A landscape with many valleys, sampled at points; each row gives a point and its height.
From any point a ball rolls to the lowest of the 2 points nearest to it. It stops when none of these is lower. Distance is the straight distance between rows; heights are no part of it.
Z_90 height 13.3: [149 140 117 109 110 126 110  64 183  61 126 123 131 143 150  60 110 155
 112 120 169 176]
Z_288 height 37.3: [138  98 107 139 148 133 117  92 133 125 157 115 134 133 139 115  85 106
  76 129 157 155]
Z_980 height 38.3: [ 92 116  97 139  82 139 158  82 120 138 123 168 121 119 129 142  66 118
 174 157  91 103]
Z_173 height 88.3: [123 130 156 140  88 113 143 126 135 119 141 104 186  88 115 103 163 138
 128 154  68 143]
Z_263 height 25.5: [176  89 159 158 140 166 176 135 117 124 139 142 121 147 149 163 118 122
 128 176 125  53]
Z_390 height 28.0: [129 141 111  58 119  91 131 148 185 101 157 132 142 115 142  59 193 146
 177 136  84 117]
Z_704 height 36.4: [111 147  99 108  76 118 136  98 138 115 124 146 175 142 128 129  71 139
 174 169  89 121]
Z_955 height 30.4: [141  92 150  87 111 120 117 136 137 113 130 108 127 135 151 129 158 135
 122  95  78 152]
Z_787 height 8.4: [120 169  98  83 132 102 110 106 154  76 127 150 172 166 176  56 149 108
 141 124 143 121]
Z_239 height 27.9: [128 103 160 158 135 114 132 222 119 117 119 146 107 157 154 145 133 123
 149 148 149  97]
Z_336 height 12.4: [ 70 154 115 159  92 149 122  93 146 122 116 118 137  93 132  65 124 145
 112 115 176 127]
Z_681 height 34.9: [151 138 164 158 125 162 164 145 102 145  82 139 105 148 135 209 124 120
 149 165 119  59]
Z_879 height 81.4: [139 105 168 138 118 160 151 118 103 136  92 100 117  87 114 182 139 135
 111  97 124 126]
Z_434 height 84.6: [161 103 170 152  96 163 163 151  85 112 122 121 116 111 139 151 171 156
 120 116 100 113]
Z_489 height 30.9: [134 134 101  70  69 135 118 157 180  78 152  96 135 121 132  69 189 177
 168 132 115 156]
Z_168 height 18.3: [133 154 136  94 205  76  77 120 180 104 120 123 132 127 125  43 144 131
  95 142 147 174]
Z_798 height 22.2: [138 147 143 106 200  76  92  96 160 122 116 154 119 125  98 100  93 121
  78 111 156 203]
Z_653 height 39.9: [115  99 135 174 146  89 132 172 128 129 158 134 135  96 105 113 155 126
 138 117 137 157]
Z_928 height 36.3: [151  79 147 104 150  86 113 139 131 159 134 130 113 125 129 170 127 120
 139 111  89 149]
Z_129 height 53.6: [120 127 144 145 138 137 155 214  79 172 106 106 132 132  92 198 132 126
 114 151  89 115]
Z_794 height 34.7: [105 133  52 113  77 153 146 114 152  82 139 124 144 151 137 104 100 134
 156 153 108 144]
Z_145 height 58.3: [150 145 139 140 115 116 135 167  78 190 109 108 149 110  49 210 114 138
 116 153  82 163]
Z_876 height 43.6: [106 131  89 162 118 157 166 179  53 144  92 151 100 171 123 173 128 101
  83 117 125 104]
Z_13 height 10.1: [131 128 135 113 153 123 147 186 161 110 153 124 109 101 140  79 129 139
 152 167 148  81]
Z_323 height 46.4: [142 105 101 146 124 142 185 150  53 155  96 180  72 161  96 216 135  81
  54 126 103 121]
Z_210 height 21.8: [142 131 134 141 137  90  99  37 157 125 141 151 139 145 100  80  92 143
 131 139 146 221]
Z_815 height 89.3: [133 157 119 132  73 116 148 129  99 133 116 115 164  95 101 117 104 126
 102 168  78 139]
Z_15 height 21.3: [109 149 139 167  51 143 115 140  95 120 100 132 118 186 159 166 155 136
 157 105 166 110]
Z_753 height 58.4: [152 156 170 163 198 138  70 106 141 132 108 102 191 125  99 179 137 133
  94 133 176 146]
Z_380 height 31.3: [132 111 152  97 125 120 135  53 128 124 144 139 144  67  84 134  98 111
  98 123 104 217]
Z_436 height 24.1: [ 74 107  83  90 124 159 120 124 162 122 160 101 142 109 141  77 178 150
 151 108  88 122]
Z_939 height 17.5: [152 158 120 105  97  96  99  75 162  99 135 128 132 148 119  65  84 157
 142 157 119 165]
Z_470 height 63.7: [171 132 170 159 170 128  49  81 129 146 119 104 127 134  96 158 131 137
 105 110 177 180]
Z_457 height 33.2: [ 91 150  69  70  64 160 121 145 173  69 142 117 116 145 140  80 141 153
 157 145 127 174]
Z_10 height 23.3: [121 112 131  54 146 137 142 121 150  91 100  96 148 130 178  73 193 116
 104  84 109 114]
Z_127 height 45.6: [146 132 114 153 142 107 125  98 136 130 139 146 143 133 126 134 119 129
 167  96 176 156]
Z_890 height 48.8: [130 138 166 153 148 120 122  90 153 122  96 145 179 126 115 172 121 139
 181 123 162 114]
Z_264 height 34.2: [131 100 157 115 102 128 146 143  81 129  90 155  68 159 131 189 120 114
 117  80 119 112]
Z_79 height 16.9: [108 167 120  92 114 133  82 166 193 121 123 101 108 117 142  87 117 169
 159 172 111  98]
Z_3 height 53.5: [127 128 168 131 177 129 131 119 140 149  95 114 180 123  98 201 128 122
 124 130 151 155]
Z_684 height 49.0: [138 134  78 142  80 111 193 115  40 147 107 199 107 156  85 196 131  88
  98 129  93 130]
Z_899 height 16.8: [147  85 117 143 169 146 173 154 160 115 154 133 115 112 144 126 106 136
 139 183 128  62]
Z_594 height 35.4: [ 92 126 136 107 141 113 146  81 153 129 138 110 111  77  82  84 120 141
  96 102 125 210]
Z_287 height 28.6: [157 115 151 132 147 140 116  84 112 135 148 132 137 111 165  97 147 103
 127 123 100  70]
Z_300 height 41.1: [166 112  63 141  98 122 121 126 115 138 158 143  94 178 133 145  99 135
 112 109 158 136]
Z_999 height 5.4: [128  85 158 184 106 158 105 161 128 160 133  99 120 199 168 154 143 139
 138 161 129  94]
Z_73 height 22.1: [153 157 129 112 142 127 110 124 107 141 135 103 115  80 120 117 126 145
 103 110 102 135]
Z_87 height 26.2: [104 114  66  92 138 115 136 154 155  92 177 121 166 137 149  62 183 116
 166 137  80 116]
Z_791 height 12.6: [135 124  74 176 127 168 123 175 109 128 185 108  86  83 128  88 153 158
 123 100 156 123]
Z_582 height 9.8: [ 97 179  86  56 148 105 126 118 122  91 120 150 129 147 169  75 106 103
 127  93 145 142]
Z_149 height 43.4: [145 113 100 159 148 118 121 142 109 136 139 145 100 164 117 177 131 130
 147  73 186 138]
Z_509 height 42.9: [ 86 117 133 180 127 113 156 156 111 133 132 140 143 115 136 166 160 132
 174 107 141 121]
Z_105 height 19.3: [100 128 171 100 164 125 139 122 150 134  84 152 133 109 155 123  75  86
 113 119 163 107]
Z_382 height 54.4: [165 163  97 137  91 142 173 151  79 138 107 124 141 134  83 207 130 150
 107 144  95 131]
Z_373 height 15.2: [123 116 143 148 132 155 106 140 156 120 111 113 135 174 181 131 125 113
 153 140 162  67]
Z_496 height 40.8: [ 96 123 103 141 103 130 119 102 103 189 125 151 114 121 105 180  72 107
 148 134 100 125]
Z_220 height 37.5: [ 93 121 128 129 133  98 151 147 132 149 141 132 122  68  98 100 141 134
 120  74 123 183]
Z_625 height 49.7: [127 148 154 175 158 162 159 179  54 155 121 112 159 141 136 185 161 110
 131 151  83  69]
Z_807 height 14.7: [ 95 165 119  97 154 120 116 137 149 152 104 135 120  92 128 127  36 119
 119 153 132 109]
Z_308 height 8.8: [ 90 145 114 150 129 109 120 131 148 114 168 137 130 103 130  57 104 131
 129 143 161 149]
Z_154 height 16.7: [ 95 120 115 162  50 147 122 121 121 121 127 118 122 133 137 110 144 155
 144 100 152 129]
Z_163 height 21.4: [115 154 108 100 108 113 105 105 203 110 144 126 113 110 107  41 113 176
 159 174 124 140]
Z_930 height 27.4: [139 131 168 137  89 112 102 125 104 149 103 157 111 148 136 179 136 118
 159  97 155 102]
Z_7 height 70.4: [147 110 197 148 169 145  63  77 128 157 142 106 132 108 117 180 167 122
 131  97 149 139]
Z_553 height 4.8: [112 170  98  90 169 136 124 182 163 116 172 125 136  78 148  33 163 121
 121 159 152  91]
Z_63 height 39.5: [129 152  56 123 133 129 140  98  98 122 156 142 114 153 132 104  76 111
  83 113 174 162]
Z_665 height 19.0: [109 130 148 102 162 124  95  76 152 118 103  85 164 124 156  79 175 113
  79  98 136 134]
Z_418 height 26.1: [159 136 141  95 148  93 127  13 131 113 146 157 148 117  85 113  67 120
 117 153 109 225]
Z_693 height 21.2: [168  76 160 172 120 156 116 138 150 138 148  74 117 142 128 134 136 151
 104 153 142 117]
Z_584 height 10.0: [152 124 102  93 138 119 135 117 167  49 123 136 140 179 164  78 122 113
 119 118 185 150]
Z_108 height 23.7: [115 124 146 108 170 135 139 103 117 145 123 138 116 111 166  99 122  96
  94  96 138  68]
Z_855 height 18.1: [110 107 108 154 117 153 144 146 102 122 135 110  97  90 114 106 120 146
  87 113 119 125]
Z_274 height 20.9: [ 68 135  97  95 116 170 107 149 187 139 128 104 107 100 145  82 136 136
 153 139 127  83]
Z_606 height 38.4: [127 135 101 111  69 145 136 161 100 136  92 161  45 184 135 192 122 138
 148 104 126  98]
Z_459 height 14.0: [101 149 145 106 151 113  87 115 181 126 109 104 135 132 127  80 149 136
 121 118 164 144]
Z_727 height 22.0: [142 113 158 145 168 101  87 166 136 147 137 134 108 156 157 141 130 129
 172 127 156  77]
Z_384 height 46.3: [113 133 167 192 158 124 156 163  88 149 118 125 193 121 125 175 168 125
 173 155 109 103]
Z_503 height 9.9: [141 167 128 106 185 112  88  92 142 161 142 138 133  87  94 121  38 120
 136 163 140 126]
Z_169 height 15.8: [153 176 142 113 197 104  95 109 124 131 137 128 134  87 136 118  95 123
 124 122 156 116]
Z_615 height 11.3: [100 157  67  87 122 125 127 153 118 115 129 147 108 141 173 125 117 111
 168 100 152 122]
Z_579 height 41.3: [125 131  98 154 102 158 136 151  77 173 107 137  74 221 124 199 148 112
 119 123 119  89]
Z_559 height 31.9: [175  79 146 150 156 120 108  94 162 134 180  92 130 130 122 123 119 140
  92 134 128 144]
Z_695 height 26.3: [153 112 155  57 104 108 160 124 154  87 110 127 135 115 145  62 161 134
 113  96  81 143]
Z_488 height 8.1: [ 97 155  75 153 150 153 142 181 123 124 196 117 137  75 134  69 150 122
 117 142 146  98]
Z_880 height 45.1: [182  71 200 118 119 104 110 154 105 158 121 136 102 170 124 192 112 106
 108 130 104 130]
Z_622 height 34.6: [132  79 200 150 150 111 134 197 104 151 109 160  96 163 153 188 139  95
 133 128 121 122]
Z_733 height 86.8: [132  86 149 183  98 140 158 169 111 116 141 100 164 130 128 130 183 143
 122 153  74 129]
Z_877 height 76.9: [144  89 186 127 163 165 137  64 141 152 111 103 132  86 104 191 164 118
 128  89 128 131]
Z_720 height 40.3: [144 159 139 152  88 128 144 141  80 136  99 151 152 164 128 167 104 124
 163 171 123  63]
Z_832 height 51.4: [133 154  95 163  82 149 182 104  52 165 107 153 119 114  57 218 127 114
 107 117  91 149]

Where does a ball stop that starts at each point below?
Z_173 => Z_999
Z_704 => Z_79
Z_145 => Z_787
Z_594 => Z_787
Z_149 => Z_999

Call two points neighbours if one is among the 2 nearest of the other. Go from one point of each pair to the other, from neighbour to neighbour, staying as low as possible. Name the highest point that can't be avoided.
Z_787 / Z_79 => Z_163
Z_999 / Z_459 => Z_880
Z_503 / Z_553 => Z_73
